Points on a hilly landscape, in no order, each with its height.
From any point a ball rolls to the lowest of the 2 points nearest to it. It stops when none of these is lower. Distance is the straight distance between rows; heights are no part of it.
Z638 (h 731): [ 36 -20  31   1  36  14 -60 -19  31 -26  31   9 -31   0 -32  36  18  33
 -39  -9 -10 -21 -44  22  -3  11  42  -1  -8 -10  -9  10]
Z272 (h 848): [-23   9  13  11 -19 -15   3  -1  34  12 -12 -12   4   7  16 -15  -3 -42
   1  34 -11  39   7  46 -23  23 -39 -28  57   9  29  -5]
Z506 (h 490): [  6 -18  -6 -30  13 -14 -18 -15   6 -18 -10  11 -32 -33 -25  26 -48  -2
  -6   2 -24 -11   2  27  11  -6  10   9 -37 -36  28  -3]
Z963 (h 792): [ 22 -15  27 -17  30   1 -22 -20  32   0  21  -2 -21  -5 -17  37 -13 -20
 -14  -1  -5   3  22  23 -11  13  16 -13 -14 -18  12 -21]
Z38 (h 345): [-36  39 -40  16  -8  -2 -22  17 -13 -22   2   0  35  11   9 -11   8   2
   8  33  10  11 -25  -7  50  20 -13  18  27  16  -1   1]
Z947 (h 381): [ -8  -2 -26   8  14   5  23  15 -39  -1   3   4   0  19  25  -6  14  16
  29   0  20 -16  -1 -35  20 -20   2  17  -1   1 -31  12]
Z829 (h 706): [ -5 -28 -15   4 -13 -25  32  31  -6  -4 -32   2  -7 -15  35 -35  13  -3
  22  10  14 -21   1  30  16 -30 -25  15  14 -10  13  10]
Z245 (h 620): [ 46 -53  16  -8 -12  -1   6  12   8  39 -16   0  -7 -17  24  -9  -4 -34
   4  -9 -31  31  -2   2 -41 -17 -40 -17 -19  32  22 -11]
Z916 (h 294): [-23  10   7  14 -10  -2  17  28  10  -1  -7   2  13  25  48 -53  38 -31
 -12  18  16 -11  -7  25   5  -6  -7  -3  45  13  -8  22]
Z142 (h 725): [ -5 -29 -26   0   4 -23  29  28 -30 -16 -26  -6 -14  -1  20 -21   4   9
  33   1  13 -39   9   9  12 -28 -11  17   7 -28  -8  15]
Z170 (h 545): [ -9  31  26  15 -16   8 -14  -8  -7 -23  -1  16  22   9 -28   5   9  57
 -18 -22  26 -23 -24 -28 -19  15  44   6  10   1 -14  16]
Z452 (h 499): [ -5  35  28 -12 -33   8  17 -18 -14 -11 -19  23  24  10 -17  12  -7  46
 -18 -29  17 -17  11 -26 -17  -7  49  -2 -13  -1  -5   4]
Z432 (h 750): [-44  27  20   3 -26 -36  -7   3 -11 -49 -39 -18  29 -16 -58 -19  -7  14
  -8  -2  26 -45  -9  23 -12  28  13  26  18 -25  11  17]
Z448 (h 534): [ -2 -10 -27  -1  15   0 -16   7  18   1  27 -18 -37 -19   8  24 -20   3
  20  41 -27  18 -23   3  27  10 -40 -18  -8   4  28 -27]
Z812 (h 574): [-36  23   2  13  12 -10   3  28 -42 -35  -9 -24  15  40  -8 -49  28  21
   3  19  28 -70  10 -14 -16   8  12  16  54 -13 -13  22]
Z762 (h 351): [-50  23   1   9 -17   7  25  18 -10 -10 -16   6  10  37  40 -48  32 -14
  -4  29   6 -26 -20   6  -2  16   1   0  37  17 -14  44]
Z673 (h 892): [-25  29   8  -4 -20 -15 -14 -19   8   7 -15   0  -5  11 -12  12 -28 -31
   5   2  -4  18 -27  -5 -22  45  -6  -1 -12  14  -4  11]
Z437 (h 507): [  0 -18  23  -6  34   2  19  14  23   3  26 -10 -48   8  19 -13  21 -15
   5   4  10 -35   2  24  -9  -9   9 -26  -3 -23 -12  10]
Z615 (h 823): [  9  30  -9  22   9 -22 -68   0  12 -20  11 -15  17  -2 -43   6  -9 -20
 -22   3   1  13 -64  13  13  37   3  23   5   8 -24  15]
Z313 (h 885): [ 19  13  -3  -5 -12  -6 -19  -7 -59 -16 -15  -4  39  11 -37   7 -16  51
   2 -63   5 -30  17 -52   5 -23  34  44   1 -26 -36  26]
Z439 (h 683): [-15  17  12 -20 -31 -19  30 -12   8 -35 -35  14  12 -30 -27   2 -12  39
 -19  -3   5 -27  39  28 -15 -17  34  -3   9 -27  26  -9]
Z851 (h 572): [ 33 -62  14   6  25 -10   7  51  20  31  25 -11 -29 -21  29 -32  17 -41
  11 -40  -6 -25  -4  28  16 -37 -19  -4 -24 -24  10  21]
Z361 (h 668): [-36  47  -4  25 -18  19  -5  -6  15  -1  24   5  34  20  10   0  22   7
 -13  17   8  25  -3  -2   3  26   1 -12  49  22   2  -9]
Z556 (h 682): [ 39 -38  23 -22  13   9  30  -6  12   1  12   3 -10 -23   8  -3  15  -9
 -10 -13  -3  13  56  30   1 -34  -5 -22 -11 -15  21 -30]
Z95 (h 374): [ 30 -21  11 -48  -8  -9   9 -21 -17  22 -30  12 -23 -11 -16  -9 -46 -48
 -11 -30 -21  13  22   9 -22 -23  17   5 -52 -17   5  17]
Z997 (h 416): [ 40 -17   7  -5  31   7 -12 -12 -15  26   2  -5  24  -2 -23  -1   5 -28
   6 -45  28  20  61   7   1 -21  34  21 -27 -30 -18  -3]
Z251 (h 259): [ 38 -21  -3 -19  -3  23 -13 -19  23   0  19  15 -22 -22 -13  56 -33  21
 -23   6 -59  12  -1 -11   9  -5  -6 -20 -40  14  47 -28]
Z856 (h 875): [ -5   9  -4  -7 -11  -8 -19 -22  22  21  -8   4 -26   2 -11  38 -46 -20
  10  16 -41  26 -29 -15 -29  39 -23 -15 -24  12  16   1]
Z725 (h 378): [  7  -8   8  20  -6  -9  15  25  33  14  13  -5  17   9  43 -47  41 -41
 -14  10  14  13  19  36   6 -15 -32 -14  48  13   0 -10]
Z908 (h 113): [ 30  -8  -6 -14   5   8 -24 -23  16   0  14  20 -20 -14 -17  52 -41   9
 -15  -8 -44   8 -24 -17   3   8   9  -4 -47   2  12  -9]
Z44 (h 623): [-48  34   5  30 -39   1  15 -11   8 -39 -11  17  18 -13 -34   3  14  70
 -20   3  -3 -42 -26   5 -16  26  25  -4  29 -10  18  14]
Z849 (h 741): [ 55 -51  20 -22  28   2   6 -11   5  34   0  -7  -3  -6 -13  -2   6 -57
  -3 -38  -5  25  55  27 -20 -26  11  -8 -38 -23  11  -7]
Z808 (h 688): [-32  26  25   2 -11 -19   8 -15  22 -36 -14   2  10 -15 -29  -7   5   9
 -17   7  31 -15  15  45 -15  23  14  -6  33 -27  23  -6]
Z560 (h 463): [ -5   7  -7   3  28  -4 -17  -2 -35  -5   7   0  -3  13 -17   2 -10   8
  15 -28  26 -22  -3 -32  -2  -6  25  26 -12 -25 -43  22]
Z646 (h 819): [  1  -7  -1 -14 -16 -15  23  -5 -32  10 -31  10   8   3  13 -15  -7 -20
  19 -27  21   6   8 -10   7 -13   0  23 -17   6 -20  17]
Z106 (h 711): [ 43 -42  17 -29  27   9   7  -9  -3   8  13   1  -7 -17 -16   5   4 -24
  -4 -26  -6   8  66  27  12 -37  22  -5 -30 -42  20 -10]
Z378 (h 410): [ 12  10  21   4  33  13 -19  -8  21  21  20 -11   4  18  -7   0  18 -13
  -9 -14  40   8  25  -3 -21   4  37  -5   4  -2 -25 -17]
Z84 (h 433): [ 19 -22   4 -37   5 -13  -2 -17  -4   2 -25   6 -29 -24 -15   5 -44 -31
  -2  -7 -19   9  19  26  -2 -11   1   3 -42 -25  24  -3]
Z566 (h 540): [-31  28  14  16   1 -10  -4  12 -20 -40  -6  -9  21  10 -29 -23  14  38
  -5   6  36 -52  -1  -8 -17  17  22  14  42 -18  -4  10]
Z584 (h 571): [ 35 -37  -8  -1  28  19   0   7  17  12  42 -32  -8 -20   1  31   6   0
  14  14 -24  36  31  -9  14 -12 -41 -29  -9  27  17 -49]
Z61 (h 464): [-26  25  15 -15 -39  -5  41 -14 -13  -6 -33  22   2   9   2  -2  -5  34
  -2 -11   6 -22   7 -16 -24   1  30  -9 -13  -4  -4  13]
Z66 (h 693): [ 27 -23  10 -12 -39   0  30  -1 -23  24 -39  13  34  -8  24 -22   9 -18
   5 -25  11  45  24  -3   1 -24 -20   9 -10  42  11 -11]
Z562 (h 791): [-40  31   4  19  13  16 -23   1  30   3  32 -18   8  39  11 -33  14 -37
 -24  43 -19  14  -2  26 -20  28  -8 -45  47  -1 -12  -1]
Z241 (h 315): [ 28  14  34   9  19  25 -43 -22  35  17  23  -5  21   7 -24  22  11  14
 -30 -28  27  17  20  -5 -30  12  52   1   8  14 -19 -26]
Z679 (h 738): [-11 -12  -9 -13   7 -34  18  12 -26 -23 -36  -5 -12  -4 -17 -14 -15   7
  24 -11   9 -43  16  17  -8 -14   9  18  -3 -44  -3  16]
Z262 (h 865): [-10  30  10   4  -1 -15 -42 -11  16 -11   4  -5   7  -1 -32  17 -24 -22
 -10  -1  10   9 -33   9  -8  41  12   9  -6   0  -6   5]
Z216 (h 771): [  6  17 -25  15  45 -11 -68   6   9  -7  32 -17  -6  -2 -28  10 -16 -28
  -7   5   3   3 -42   1  20  23   8  21  -9 -10 -31   6]
Z759 (h 767): [  1  -4 -13  15   7  23  16   5  13  40  27  -5  -8  29  33   6  24  -9
  12  22 -19  26 -11 -36 -13  11 -20 -30   0  43 -20 -15]
Z264 (h 832): [ 25 -21   7 -30 -13  12  17 -23   6  29  -7  17 -37 -10   2  24 -31  -2
  -4   7 -51  21   2 -18 -30  -4 -16 -31 -42  17  34 -16]
Z23 (h 811): [-40  11 -25   1  -8 -19  -3   0   6 -14 -21  -1 -24 -19   4  -3 -20  -8
  19  36   0   0 -28  23  10  21 -23   2   3  -9  20   2]
Z771 (h 678): [  5 -30 -12  11  -5  -9  10  48   3  16  -5   0  -2 -10  57 -47  22 -28
  11  12   5  -4 -22  21  28 -25 -38   8  17  14  11   6]
Z64 (h 652): [ 28 -28   9   1  27  16  25   7   6   7  33 -12 -10  -5  21  -1  29  -8
  11  -8  16   7  37   7  10 -29  -3 -19  -3  -3 -12 -26]
Z298 (h 513): [-53  35 -23  22  13  17  -8  19   4 -31  20 -10  10  23  26 -49  27   2
 -16  58  -3 -15  -4  21  23   5 -14 -26  45  -9  -9   3]
Z662 (h 443): [  8  -8   0  12  -1   1  19  10  24   8  19 -10   3   1  35 -18  26 -19
   5  23   5  29  18  19   6  -5 -34 -22  36  18   7 -28]
Z3 (h 625): [  6  -9   9   5  18   1  39   7  12 -15  22  -4 -16  -8  21  -9  33  21
   5   6  27 -21  36  21  14 -33  -8 -14  21 -21  -1 -18]
Z154 (h 601): [  2 -13  11 -38  -7   6  -5 -20  31 -28   5  27 -29 -32 -18  44 -22  32
 -41  12 -43 -24  11  28   4  -6  25 -15 -22 -23  44 -15]
Z460 (h 544): [ 47 -54   8  -1  15   6  12  12   2  47   3 -10  -1  -2  17 -12   9 -55
   5 -37 -12  22   8  -5 -31 -18  -4   1 -36  20 -19  -1]
Z882 (h 867): [ 32  -4   1 -14   2  12   2  -7  -8 -22  12  18   8 -26 -16  30 -19  41
 -19 -16  -9  -6  25  -3  21 -33  39   2 -25 -22  13 -14]
Z571 (h 598): [-17  12   0   9  -5   0  35  -1  12 -28   9   8  -4 -10  13  -3  21  41
  -2  19  23 -25  22   9   2 -11   1 -13  29 -18   6 -13]
Z557 (h 724): [-22  32  40   5 -42 -23 -23 -12   9 -44 -27  -6  30 -23 -62   1  -8  17
 -29 -17  15 -14 -33  26  -9  35  22  17   3 -15   8  21]
Z795 (h 622): [ 34 -12 -17  16  17  26 -14   5  28   6  53 -15  -1 -15   1  47   5  22
   2  13 -26  28   1 -21  27   2 -18 -21 -11  28   9 -45]
Z932 (h 764): [ 17 -13  36 -13  31  11 -44 -22  48 -10  41   5 -25  -1 -23  52  -1   6
 -31  -1 -17 -12  -7  22 -13  21  25 -17  -7 -15   9 -15]
Z728 (h 854): [  6   0   5  -2 -29  -1   8 -22  11  36 -24  12 -13   4  -2  27 -33  -9
   9  15 -43  42  -8 -21 -36  23 -33 -24 -17  27  28  -8]
Z853 (h 883): [-21  24   7  15 -21 -15 -22 -10  31   6  -4 -14  21   1 -15  24 -24 -28
   1  24 -14  45   0  28 -21  42 -23 -17  41  12  28  -9]
Z401 (h 516): [ -3  -2  13   9 -25   8  30 -24  38  11  10   9  -8  -7  17  16  -2   7
  -3  20 -25  33  17  16 -29  11 -37 -39  29  14  34 -26]
Z989 (h 793): [  5 -31 -23  -5 -21  -4  23  13 -29  21 -31  17  -2 -18  42 -28   7  -1
  25   6   1  19 -19  -2  22 -21 -46  16  -6  30  18  -1]
Z680 (h 580): [ 39 -52  15 -17  22   4   7   1  16  33  12 -12 -25  -2  11  11  -2 -40
   9  -9 -24  19  13   3 -28  -7 -17 -23 -30  14  -5 -12]
Z549 (h 591): [-58  32  -8  19 -35  13  35 -12   6   2 -13  19  -7  11  20  -5  12  22
   6  18  -8   1 -23  -1  -9  27  -7 -14  17  10  17  14]
Z444 (h 330): [-26  26 -34  11  11   4  -3  20 -42 -21   4   0  25  26  10 -11  18  34
  19  15  20 -30 -13 -42  33  -2   2  28  21   8 -24  15]
Z300 (h 554): [ 22 -24  -5 -44  -1   5 -20 -10  14 -28  -3  21 -29 -40 -29  43 -43  18
 -38   8 -54 -12   5  30  25 -23  21   8 -37 -27  50  -8]
Z607 (h 505): [ 40 -37  -8   0  20  16  11   2 -20  41   6  -6  14   1  14  -8  19 -37
  15 -35  11  32  29 -15 -15 -20   8  16 -31  17 -35  -9]
Z187 (h 752): [-17  31  -2  16  24  12 -41   8  23   7  30 -19  13  27  -3 -14  16 -26
 -13  31  13  11  -4   5  -2  23  12 -18  28   5 -23 -13]
Z483 (h 834): [ 10 -15   4  -4   3  -8  19   8  -6  13 -11   3  -6   3  23 -15   3 -29
  16 -10  21   8   5   8  -3 -10  -4   0  -9   0  -9   0]
Z789 (h 539): [ 19 -49  19  -9  22 -15  21  23  18  12   4  -3 -45 -10  24 -23   9 -31
   9 -14  -3 -28  -1  43   0 -25  -7 -12 -20 -29   7  16]
Z252 (h 686): [ 11  24  28  -4 -32 -13 -21 -22  12 -40 -18  18  15 -19 -49  19 -12  36
 -41 -18  -8 -15 -33  26 -11  17  42   6 -10 -10  13  17]
Z972 (h 560): [-38  18  -1  19 -33  12  41 -22  28  10   5  18 -18   3  28   1  11  19
  -2  19 -22  16  -7  11 -19  15 -22 -31  29  10  26  -7]
Z325 (h 460): [-39  15  12 -12 -24 -20  30   4 -38 -13 -44  -4   6  34   1 -25   7  11
  13 -14  20 -52  -9 -19 -20  11  10  24   8  -1 -26  47]
Z998 (h 467): [  6   1  21   5  39   6   4  10  15   7  21 -11 -14  22  10 -25  38 -21
  -4   0  41 -16  22  15 -10 -11  22 -13  14 -19 -24   1]
Z650 (h 445): [-33  27 -32  19   2   5  -9  19   2 -16  19  -7  20  11  26 -24  17 -10
   1  49   2  19  -2  16  41   7 -27 -12  45   7   2 -18]
Z153 (h 689): [ -4  -5 -42  -4  21 -27 -29  -4 -21  16  -9 -13 -26 -12   3  -2 -36 -50
  23   9  -7  23 -25  -8  24   8 -43  23 -22  -1 -19   6]
Z813 (h 783): [ -2   1  -6   9  12  24  13  -3   9  23  31   3 -29  20  25  13  11   4
  14  15  -6  -1 -20 -34  -7   6   3 -23 -18  17 -21 -11]
Z417 (h 833): [ -6 -12  -4 -10   3 -17  16   1   4  -7 -15   1 -30 -15  10  -4 -13 -14
  18  14   8  -8   0  23   2  -4  -9  -4 -12 -20   7   1]
Z647 (h 769): [-14   0   0  -2 -42   0  34 -10  -3  26 -33  25 -11  -2  32  -9  -3   4
  15   6 -10  20 -15  -1 -11   5 -22  -9  -7  25  21   3]
Z155 (h 314): [ 40  -8   3   4  18  19 -18 -13   0  28   9 -14  38   1 -18  19  -2 -18
  -3 -37  24  38  47  -9 -10  -5  28  18 -19  12 -23 -30]
Z69 (h 455): [-12  26 -11   4   9 -15 -37   7 -50 -20  -6 -18  38  19 -30  -6   1  20
   4 -34  32 -24 -16 -46  32   2   7  57  17   2 -44  34]
Z259 (h 654): [-48  23   8   5 -37 -17  24 -14  16 -45 -34   9  13 -27 -32  -3  -2  47
 -14   8   6 -42   8  30 -20  14  21  -4  25 -21  27   1]
Z818 (h 714): [-13  21  -1  11  -3   5 -12  -3  15  19   8  -9  19  21   8   5   4 -30
   2  17   5  32   1  -4  -9  28  -6 -11  22  22  -9 -14]
Z718 (h 788): [-37  11 -25  -4 -33 -10  19 -11  -2   7 -41  17 -23 -14  11  -1 -21  16
  18  17 -15   3 -23   2   4  13 -26   2 -17   7  25   4]
Z468 (h 624): [-48  39  -2  18 -29   1   8  -5  -3 -19  -5  10  20   4  -1  -1   8  25
  -4  15  14  -2 -18   0   2  31   7   0  28   4   7   6]
Z927 (h 564): [-39  28   1  21   3   7  23   1  25 -29  30  -2  -4   6  20 -27  35  19
 -14  34  16 -15  13  23  -1   2  -7 -21  52 -14   0  -8]
Z525 (h 800): [ 17 -24  16 -13   4  28  38  -9  16  20  31   6 -40   0  28  17  14  14
   2   0 -22  -1   7 -19 -17 -10  -2 -43 -28  14  -4 -19]
Z950 (h 376): [  7  18 -26  15  -7 -16 -34 -14  19 -17  -1  16 -24 -19 -23  39 -29  18
 -11   3 -40   4 -76  -2  16  33 -10  11 -28   3   9  15]
Z642 (h 653): [ 11 -25 -29 -11   3 -20 -15  -3 -21  22 -25  -6 -34 -29   9  -5 -37 -32
  29  16 -14  27 -22  10  14  -6 -59  12 -24   3  18  -7]
Z466 (h 502): [-14  15  -1   4   9  -8   1   7 -35 -25  -4  -4   3  17 -20  -5  -4  35
  10 -10  28 -47  -7 -26 -11   1  30  17  11 -22 -22  16]
Z639 (h 718): [-53  30  11   5 -20 -29   5   2   5 -32 -33 -12  10 -12 -24 -22  -1 -12
  -3  18  30 -14   2  46  -6  30  -2   8  28 -19  20  13]
Z643 (h 599): [  5   1 -15   5  21   6 -19  12   4  41   8 -24  24  36  12 -13  17 -53
   7   9   8  26   7 -13  -7  10  -4   5   6  34 -44 -11]
Z703 (h 695): [  9  -4  10   3  40   0 -42   0  13 -30  33  -1 -21 -10 -32  26   2  19
 -13  -2  10 -31 -31  12  11   7  31   5  -3 -32  -5   6]
Z79 (h 393): [-51  28  20   2 -38  12  35  -4  -7   9 -25  12  18  40  35 -30  31  -9
  -3   2  15  -5 -17  -4  -9  22   3   4  29  30 -11  41]
Z339 (h 409): [ 35  -3 -13 -11 -17  23  17 -15 -26  20  -6  18  24 -12  -5  18 -17   6
  -7 -26 -15  41  27 -44   2 -19   8   1 -45  30   4 -27]
Z522 (h 849): [-26  20  -4 -12 -36 -22  17   1 -43 -26 -45  -9  42  10 -13   0  -4  28
  16 -22  26 -17  14 -19  26  -2  -4  41   9   0  -4  13]
Z569 (h 646): [ 22   6  29 -22  -8   5 -20 -24  24 -28   4  30  -5 -16 -36  38 -15  28
 -50 -11 -21 -17  -8  22 -10   2  47  -5 -15 -18  22   2]
Z625 (h 772): [ 39 -34  21 -15  51  -2 -22 -12  28  31  21 -20 -17   8 -20  20   7 -51
  -2 -15   3   9  47  28 -13  -3   9 -14 -24 -23   5 -15]
Z905 (h 431): [-39  13  16  -6 -37  -4  46  -3 -11   2 -41  20  -6  24  26 -18  13   9
   7  -7  13 -26 -16 -11 -24  12  12   2   2  11 -11  38]
Z440 (h 465): [ -3   8 -35   7   6 -10 -28   0  13 -15  11   3 -27 -23  -8  30 -29  11
   9  21 -23   7 -44  -2  25  18 -19   3 -19  -5  16 -10]
Z538 (h 903): [ 36  -1  -3   4  16   8 -34  -7 -37 -13   7   2  21   0 -37  12 -13  49
  -2 -57   8 -17  10 -37   0 -29  50  35  -8 -35 -36  25]
Z867 (h 559): [-33  38  -2   5  20  10 -40  11 -26  -6   2 -20  36  40 -11 -35  20 -16
  -6   7  42  -6  -5 -26  18  14  20  27  20  13 -44  20]
Z41 (h 868): [ -5  20  11 -13 -25 -23  -9  -3 -55 -25 -34 -19  51  13 -36   3  -9  30
   6 -56  30 -21  21 -33  22 -12  17  50   3 -16 -24  18]
Z420 (h 462): [ 34 -21  -7  -7   8  22  20 -10 -29  20   7   8  14  -9   8   7  -2  -2
  11 -33   4  28  36 -27   0 -28  18   7 -39   7 -17 -16]
Z32 (h 657): [  0  -9  -5   2  54   3 -20  18   1 -20  43 -21 -32  -2 -12  10   8  11
  16   9  14 -33  -1   8  29 -11  15  -3  -4 -40 -11   0]
Z276 (h 510): [-12  30  -7   6  15  -2 -32   6 -31  -1  -1 -16  38  17 -16  -9   6  -7
   5 -21  45   1   1 -31  29   3  19  45   9   8 -43  17]
Z701 (h 842): [ 17  -9 -19 -14 -10   5  21  -8 -18  -2  -8  19  -8 -24   1  14 -26  24
   4  -1 -13   7  13 -14  16 -25   5  -2 -36  -7  19 -17]
Z72 (h 168): [ 50   2  19   3   6  27 -26 -23  22  16  15  -1  39  -6 -26  39  -9   4
 -30 -31   4  29  36  -8 -15   1  37   3 -10  20  -7 -37]
Z544 (h 377): [ 26 -21  17 -13  -1  15  -3 -19  40   4  18   1 -14 -14  -8  52 -20   7
 -14  22 -48  25  20  -2 -18   9 -24 -36  -4  15  44 -34]
Z899 (h 647): [  6 -25 -13  11  16  -6   6  47 -11  19   2  -1   4  19  47 -47  29 -42
  13  -5  11 -14 -15   5  27 -26 -13  16   9   5 -25  27]
Z781 (h 914): [ -1  17  14  18 -28   2  -4 -20  34  12  -2   1  22  -2 -11  42 -23   3
  -4  15 -32  47   7   1 -30  30 -24 -28  28  23  37 -18]
Z429 (h 671): [ 17  17  -6  29  -1  26  -8  -9  36  -7  48  10   5  -7   5  39  17  45
 -14  10 -16  15 -16 -15  17   7  -1 -24  13  17   9 -31]
Z936 (h 829): [-23  17 -12  -5 -36 -10  19   1 -26  -9 -36   7  37  -4  12  -1   5  13
  20   0  28  20   7  -9  41   4 -18  29  14  25  10  -3]
Z143 (h 822): [-27  13  11  18 -13   5  13  -3  44  15  23 -13  -3  24  26 -15  11 -29
 -11  33 -27  26   2  29 -29  15 -31 -43  58   8   6   1]
Z280 (h 890): [ 26   1  15  -6  14   8 -15  -6 -12 -25  12  15   7  -7 -31  21 -10  51
 -16 -28  11 -31   8 -12  -4 -22  54  10  -9 -30 -12   6]
Z631 (h 506): [ 21 -11   0   6  18  -1  -2   5  29   2  30 -22  -1 -13   6  12  11 -18
   4  22   1  32  29  20  13  -4 -30 -22  20   6  18 -43]
Z554 (h 712): [ -6   5   4 -26 -18 -24  11  -7 -14 -28 -36   8   3 -22 -28   4 -32  13
  -4 -12   4 -18  22  21  -1 -14  26   9 -18 -33  16   6]
Z991 (h 309): [ 24   2   8 -42  -8   5  10 -23 -27  12 -16  15   0 -14 -29   5 -44 -23
 -15 -35 -13  14  34 -14  -9 -33  42  14 -49 -19  -7  15]
Z623 (h 814): [ 10 -34  17 -22  -8  16  30 -14  26  22  13   6 -59 -10  19  16  -5  10
   0  15 -46   3  -6   2 -25  -4 -24 -46 -29  10  27 -11]
Z747 (h 610): [ 24 -45   2  16  26  -6  -6  60  17  38  25  -8  -3   0  42 -43  23 -59
   6 -33   1 -19 -17   8  17 -31 -10   6 -10  -2 -13  24]
Z113 (h 661): [ 36 -27   7  -9 -19  -4   8  -5 -10  35 -28  -3  20  -4   6  -3  -7 -42
   8 -15  -4  50  20  -7 -22  -3 -24   1 -18  41   2 -14]
Z939 (h 484): [-23   2 -11  -2  -3 -10  31  14 -46 -19 -25  -4  -2  36  11 -17  10  31
  26  -8  14 -66   0 -29 -17  -4  11  20  16 -13 -26  25]
Z508 (h 726): [ -7   9 -34   3  42 -18 -43   2 -13  11  13 -16 -16   5 -11  -2 -21 -54
  14   5   8   9 -20 -12  18  12  -9  19 -17 -11 -39  11]
Z340 (h 824): [ 16 -35 -33  -9   8   6  25   7 -37   4  -4   6 -20 -25  19  -3 -13  14
  33  -4  -5  11   7 -18  26 -37 -22  10 -34 -10   3  -6]
Z976 (h 810): [ -1  -5 -24  -9 -35  -3  21  -3 -36  12 -39  18  16 -19  21  -8  -2  13
  23   2   6  32   5 -11  33 -13 -37  22 -10  30  26 -11]
Z238 (h 626): [-12  -3  -7   8  46   2   9  32 -10 -25  31 -32 -31  17   4 -19  25  22
  18  19  19 -60  10   6  14 -23   5 -11  20 -40 -18  12]
Z446 (h 581): [ 11 -33 -12  -6   5   3   5  10  10  20  11 -15 -50 -17  24   2 -11  -5
  26  34 -31  19 -21   7   6  -6 -59 -26 -13  16  27 -20]
Z326 (h 723): [ 25 -36  17  -1 -39  -5  30  14   8  26 -25  20  15 -22  41 -32  16 -16
  -3 -16   1  25   4  16 -13 -23 -36  -3  11  32  25 -11]
Z230 (h 424): [  7 -11 -29   0  22  -1   7   4 -54   1   2   4  -3   4  -3   5 -13  22
  31 -28   5 -23  10 -46  11 -25  14  27 -21 -30 -40  24]
Z611 (h 245): [-49  42 -36   5 -14   1  -7   8 -28 -24 -14   1  43  20   1  -8  17  27
   9  16   8  -5 -35 -37  58  23 -12  35  23  25  -7  25]
Z900 (h 799): [-18   0  -6 -11 -23 -14  14   6 -18  19 -34   4   5  16  31 -22   3 -36
  20   1  11  17 -22  -2  13  11 -26  24   2  32 -11  26]
Z782 (h 600): [-23   3  -6  12  34  -9   3  27 -30 -32   8 -30 -21  25 -15 -31  17  32
  13  15  18 -85   1  -9 -23  -4  18   6  35 -40 -13  14]
Z876 (h 749): [-12 -12  22  -2 -57  -7  31   6  12  25 -47  25   2 -11  40 -32   3 -16
   1  -8  -1  11 -17  25 -16  -1 -25  -1  15  25  25  19]
Z299 (h 590): [-26  37  19  34 -44   2   1  -6  -6 -34 -14  13  30   5 -40   1  25  78
 -27 -12   2 -32 -49 -13  -6  25  25   9  21   6   6  28]
Z82 (h 583): [-24  27  14  18  33   7 -23  13   2 -23  26  -8   3  17 -16 -26  23  19
 -13  17  41 -32  -2  -5  -8   6  33  -3  31 -18 -14   7]
Z640 (h 456): [ 26 -25  19   0  -8  10  19 -14  32  22   8  -5  10  -7   0  33  -3   0
  -6  24 -37  48  34  -9 -41   1 -45 -44  16  34  33 -30]
Z770 (h 776): [-25  -1  10   1 -36 -12   8  16   9  25 -33   4  14  18  43 -38  10 -48
   5  11  -3  20 -25  24   0  16 -33   6  33  32   9  25]
Z579 (h 621): [  3 -20 -32  -9 -17   1   0  -8 -19  27 -27   9 -39 -30  18  -3 -23   4
  27  29 -25  21 -26  -1   7 -10 -62   1 -29  15  36 -17]
Z563 (h 710): [-22  33 -21  31   5  23  -7   5  19  -2  46   4   0  11  16  16  16  29
  -3  31 -16   9 -30 -23  18  16  -5 -26  20  14  -1 -21]
Z85 (h 326): [ 48   3  -2   0 -16  26  -6 -20   6  17   4  10  35  -6 -19  43 -20  10
 -24 -22 -21  39  22 -33  -7  -5  12  -5 -35  36  11 -34]
Z60 (h 395): [ -9  29 -20  24   8  -4 -32  15 -37 -29   8  -3  26  19 -21  -2   9  44
   2  -7  18 -32 -42 -46  24   5  14  39  21   6 -34  26]
Z495 (h 411): [ 45  -7   9 -22  17  13 -28 -24 -11  13   1   2  23 -18 -43  17 -33 -25
 -17 -49  -3  23  53  -2   0 -21  46  27 -41 -29 -13   4]
Z504 (h 618): [-30  25   5  13  48  12 -33  26 -12 -18  27 -21 -12  39  -2 -55  26  -6
 -15  36  23 -41 -10  -9  -6   3  25 -14  18 -20 -32  21]
Z293 (h 809): [ 21 -48 -22  -1   0   1  32  22 -38  15 -12   9  -4 -14  38 -22  13  -3
  32 -15   3   6  -1 -13  20 -42 -25  20 -21   8 -10   9]
Z393 (h 552): [ 24 -18 -23   9  40  11 -17   4  -6  44  22 -26   5  13   2  -3   6 -45
  17 -11   9  26  17 -18   2  -2   1  18 -20  13 -46 -15]
Z237 (h 740): [-12  23 -33  23  11  26 -22   8  17  22  39 -10   7  30  15  16  11   3
   3  36 -25  25 -24 -35   9  21 -13 -25  11  30 -21 -21]
Z30 (h 265): [ 24   1  -9   3  15  -1 -37 -19  15 -19  16  18 -29 -10 -25  44 -20  24
 -23 -12 -28 -16 -62  -9   5  15  21   9 -36  -7  -9  17]

Where does a ball stop that starts at each point below?
Z557: Z991
Z538: Z989
Z525: Z916
Z647: Z72
Z262: Z908
Z899: Z72
Z468: Z908
Z849: Z611
Z782: Z444
Z82: Z444
Z483: Z72
